Points, in no order, along strands that fork, close into loops and pass close to each other.
(in the rows, 100 means zero)
Two points are linked if the straight distance between their rows is under 31.2. Some points are linked to none.
J_697: [ 76 116 119 102 107  72 119  78  80  78 109  67  88]
J_694: [100  86  99  79  90  96  85  85  92  87  89  96 108]
J_871: [126  79 111  78  87 105  78 118  82 108  88 122 118]
J_548: [114 100  87 109  93  93  88 117 109 147  98 130 105]
J_522: [135  97  78 128  71 112  73 129  97 155 109 136 106]
J_775: [117  84  52 116  97 137  93 114 126 118 119 126  80]
J_976: [ 98  87 108  87  87  98  95  84 103  89  92  93 105]
J_749: [125 101  81 120  81 101  79 123 101 153 106 134 103]
J_487: [ 92  92 107 121 104  83 120 102 115 116  85 110 122]
J_387: [101 116 110 133 105  83 131 108 123 119 101 102 110]
J_48: [ 85 111 113 113 111  73 146  87 115  99 109  92  73]
J_220: [138  88  99  75  97 125  63 122  89  96  83 113 109]
J_713: [ 93  77 111  92 102  84  91  90  77 105  82 107 113]
J_568: [ 98  92  79  66 111 112  78  96 101  68  94  79 112]
J_64: [ 84 119 101  89  99  76 121  75 101  68 116  68  76]
J_117: [100 103  96  83  95 110  93  91 107  68 102  75 106]
J_888: [111  92  75  66 114 112  72 100 104  77  91  83 104]
J_566: [ 85 100 116  93  91  94  97  83  89  79 104  72 113]
J_685: [ 79  96 130 120 106  88 120  88  84  89  91  87 112]
J_303: [106 130 106 150 100  79 132 106 123 121  97 107 105]
J_629: [ 73  89 123 117 109  90 111  87  83  96  77  99 121]
J_552: [114  92  76  97 102 136  82 109 115 112 101 124  76]
J_877: [124  93  97  81  95 117  80 122  99 118  94 133  99]
J_396: [ 82  94  84  62 109 110  78  93  88  65  98  80 119]
J_37: [133  78 106  75  86 119  65 118  82  95  81 116 123]
J_107: [ 96  89  97  73  94  92  74  88  76  86  89  96 114]
J_251: [ 68 114 114 126 119  68 150  79  93  84  96  92  85]
J_767: [126  88  65 104 101 138  80 129 104 123 112 134  85]
J_732: [111  82 114  77  90  99  63 107  57  96  87 103 130]
J_230: [113 103  87  85 110 130  78 100 125  84  99  73  86]
J_754: [ 92 116 109  94  97  78 125  79 104  77 114  76  70]
J_756: [ 89 111 115 104 105  74 138  82 111  90 111  86  69]
J_348: [115  94  76  79 115 129  64 101 122  95  97  79  80]
J_692: [ 74 107 103  72 101 109  92  91  90  61 111  67 118]
J_679: [ 74 111 119 115 114  70 134  77  86  82 101  77  82]
J_632: [108  88 102  71  93  95  67 100  63  88  91 102 121]
J_779: [103  88  98  97  99  89 102 106 113 130  91 123 109]
J_448: [ 70  94 121  96 104  86  85  79  76  93  83  80 121]
J_15: [103 109  82 123  82 128 109 108 130 119 129 116  85]
J_796: [ 77 114 108 124 117  68 156  86 112  94 101  95  82]
J_597: [104 140  99 155 103  75 136 103 122 126 105 107  86]
J_472: [ 94 125 105 111 101  97 133  97 124 113 128 103  64]
J_502: [127  86 106  78  90 112  80 122  93 115  90 130 109]
J_437: [ 94 139  96 145 110  65 148  96 124 115 100 107  87]
J_388: [111 105  69 131  81 131 110 111 134 116 135 116  85]
J_310: [104  79 123  87  97  94  68 107  53 105  82 107 130]
J_866: [ 83 127 100 133 116  63 157  92 120 103 100 103  88]
J_955: [110  95  93 102  98  88  96 114 110 141  95 127 108]
J_394: [ 88 113 114  91  94  89 107  86  88  71 115  68  99]
J_142: [131 109 100 151  85  85 101 119  94 149  59 158 112]
J_621: [122  82  54 111 103 139  87 120 116 119 116 130  77]
J_249: [ 93 102 125 108 102  83 125  90  94  86 108  82  93]
J_89: [ 74  98  95  67 102 109  82  89  89  66 102  76 122]
J_856: [ 72  89 120 108 113  86  97  86  71 101  67 106 121]
J_605: [100  88 103  93  94  97 102 100 117 120  94 117 102]
J_358: [114  93  74  67 118 119  67 103 114  85  93  79  95]
J_160: [132  89  88  92  99 144  69 133  98 117  98 132  97]
J_846: [136  87  96  83  98 139  64 128  96 109  87 123 100]
J_480: [100 122 102 119  93 106 125 108 126 119 132 107  75]
J_968: [111  91  60 123  91 140 101 111 133 114 124 120  80]
J_319: [ 76 121  99  74 106  91 112  90  88  55 123  63  93]
J_221: [101 113  95 119  86 122 114 108 128 118 128 111  85]
J_414: [132  86  76  99 102 144  72 133  99 120 105 132  90]
J_681: [108 103  91  83 103 120  87  97 118  72  98  73  98]
J_284: [ 84 101 129 115 106  84 122  88  83  88  99  81 102]
J_768: [ 99  83 110  92  90  98 101  91 110 103  92 104 103]
J_858: [ 98 104 118 118 103  89 129 106 119 113 105  99 104]
J_956: [ 96  99 124 112 102  87 129  99 107 100 105  92  98]
J_508: [ 95  82 115  87 104  85  77  96  58 104  82 107 118]
J_485: [ 72  99 123  97 100  90  91  81  81  87  93  71 118]
J_510: [ 72  92 121  98 112  85  83  82  68  99  71  92 121]
J_65: [ 80 121 102  83 101  82 115  83  90  64 121  65  86]
J_579: [ 79 114 102  73 105 105 103  95  89  55 119  66 108]

A fork is a point with three links, a tip a point with one. Leave the first point through the second and follow the links. Name the first fork or tip that comes.
J_396, J_89 | J_65
J_568, J_888 | J_117
J_697, J_679 | J_796
J_107, J_632 | J_713

A piece is two or more points that can be reached from each other along the links. Count, over all rows, the pieces, the separate loops (a circle has one, a figure eight two, a Y none), the forks (points with three links) and the tips (points with one).
pieces | 3
loops | 1
forks | 2
tips | 6
